Points, in no order, along strands that fork, close into loops and pass close to each other.
In the rows, zero is written as 100.
Two points are linked if the straight distance between their rows is under 26.5. Some points are linked to none.
gomab: 118; 107; 123; 91; 105; 107; 98; 99; 106; 102
gur: 111; 96; 82; 87; 129; 115; 110; 109; 99; 95
funu: 97; 57; 73; 125; 103; 104; 111; 95; 104; 69
fomab: 115; 71; 74; 92; 112; 110; 102; 91; 99; 91
Zirap: 120; 91; 107; 105; 97; 90; 106; 92; 115; 98
vib: 109; 79; 99; 109; 80; 76; 99; 91; 114; 98
zadi: 97; 59; 84; 110; 74; 74; 91; 109; 111; 91
laf: 106; 75; 92; 123; 108; 96; 119; 97; 118; 82
kif: 96; 103; 126; 91; 106; 132; 80; 92; 94; 104
bunon: 74; 150; 132; 117; 94; 128; 87; 112; 77; 109
ninef: 90; 49; 71; 120; 85; 88; 97; 105; 102; 74
gam: 99; 125; 97; 96; 122; 93; 116; 119; 102; 104
Zeve: 108; 66; 82; 119; 108; 100; 115; 97; 111; 78
deti: 115; 86; 98; 113; 108; 93; 116; 98; 119; 92
gab: 104; 65; 83; 99; 94; 88; 98; 92; 109; 94
tilu: 100; 79; 94; 89; 81; 81; 87; 85; 105; 109
zus: 92; 149; 106; 92; 105; 86; 108; 123; 79; 113
tinag: 97; 113; 84; 99; 130; 96; 120; 122; 104; 98
sugal: 109; 133; 112; 99; 94; 96; 109; 91; 100; 113
Gosi: 99; 96; 94; 117; 90; 80; 115; 82; 117; 103
Dak: 83; 57; 81; 124; 86; 83; 102; 98; 112; 79
Zefit: 101; 144; 111; 94; 99; 99; 108; 100; 93; 116
Vade: 114; 85; 106; 104; 84; 82; 100; 89; 113; 102
Fufet: 92; 50; 69; 118; 78; 84; 92; 119; 102; 73
gen: 93; 142; 121; 90; 111; 107; 95; 120; 84; 108
zaru: 98; 148; 104; 96; 103; 90; 114; 112; 89; 114
Lemu: 96; 117; 93; 121; 109; 88; 128; 98; 116; 99
zof: 121; 100; 116; 95; 101; 100; 100; 94; 110; 102
tanut: 84; 153; 124; 96; 96; 100; 92; 129; 66; 107
nis: 84; 68; 86; 125; 91; 83; 110; 89; 116; 86
kazag: 95; 124; 91; 117; 115; 87; 127; 109; 112; 100
sateg: 102; 66; 91; 115; 79; 73; 98; 99; 114; 91
Vonu: 98; 63; 85; 86; 76; 81; 77; 105; 100; 102
dokif: 91; 82; 91; 124; 91; 81; 113; 85; 118; 93
Sano: 101; 100; 117; 82; 106; 122; 85; 89; 97; 106
Balur: 104; 58; 78; 88; 76; 85; 79; 114; 97; 93
Mot: 98; 126; 108; 84; 115; 109; 101; 105; 98; 111
nasen: 98; 147; 119; 95; 93; 109; 103; 101; 85; 115
Nivi: 92; 110; 130; 96; 112; 140; 81; 100; 91; 101
kef: 108; 113; 101; 111; 87; 83; 115; 81; 111; 108
savok: 87; 127; 117; 88; 98; 117; 89; 82; 91; 118
Rem: 89; 134; 124; 90; 112; 121; 89; 114; 85; 108
Lon: 112; 61; 68; 96; 103; 104; 98; 91; 97; 86
rov: 83; 137; 136; 108; 99; 131; 86; 104; 86; 109
nuf: 110; 98; 104; 81; 116; 119; 95; 96; 99; 102
Mil: 115; 111; 107; 107; 110; 94; 117; 104; 115; 101
rimu: 111; 91; 98; 78; 118; 125; 93; 96; 92; 99
Nobis: 95; 122; 116; 84; 116; 122; 92; 104; 92; 109
boso: 95; 108; 91; 121; 103; 85; 123; 88; 118; 100
tiri: 114; 80; 83; 82; 116; 118; 97; 92; 95; 96
los: 116; 77; 105; 87; 98; 105; 90; 91; 103; 97
Tuzo: 100; 88; 80; 102; 115; 99; 115; 89; 111; 100
Gevi: 108; 51; 69; 96; 84; 89; 85; 108; 95; 86
rar: 83; 157; 122; 100; 94; 110; 94; 121; 67; 110
Tadob: 88; 138; 116; 86; 116; 99; 93; 133; 77; 106
Rorev: 103; 122; 102; 89; 116; 101; 108; 104; 102; 108
nagu: 109; 52; 65; 102; 91; 95; 94; 98; 94; 81
Guv: 110; 127; 106; 103; 87; 89; 114; 85; 105; 113
pagev: 98; 90; 113; 81; 96; 115; 80; 84; 95; 109
zume: 81; 156; 126; 107; 89; 123; 94; 109; 72; 113
Kop: 97; 67; 84; 92; 83; 79; 87; 93; 107; 102
lenuv: 98; 85; 110; 80; 89; 104; 79; 81; 98; 109
nizif: 100; 91; 103; 86; 84; 91; 86; 80; 101; 113
dakes: 105; 103; 85; 91; 129; 107; 114; 112; 104; 98
gup: 83; 125; 135; 107; 108; 138; 82; 106; 90; 104

A tip is a point with one link. Name the tips that can be reached along the links from each point below, in the order of the rows.
nagu | gab, tanut
dokif | zus, Fufet, kazag, nasen
Nobis | gur, Tadob
Zeve | gomab, funu, zadi

A piece is all that can be reached along the links. How many separate loops has the piece of each point below (a circle has one, a figure eight two, a Y none), and how many tips (points with one link)?
tanut | loops 1, tips 2
sateg | loops 0, tips 3
ninef | loops 0, tips 4
Tadob | loops 0, tips 2

Name the points in between on the shortest way along the links from the first point to the second, in order.
Kop, nagu | Vonu Balur Gevi
Lemu, sugal | boso Gosi kef Guv
lenuv, rov | pagev Sano kif Nivi gup
Rorev, gen | Mot Nobis Rem
gomab, zadi | zof Zirap Vade vib sateg
tilu, tiri | nizif lenuv pagev Sano nuf rimu
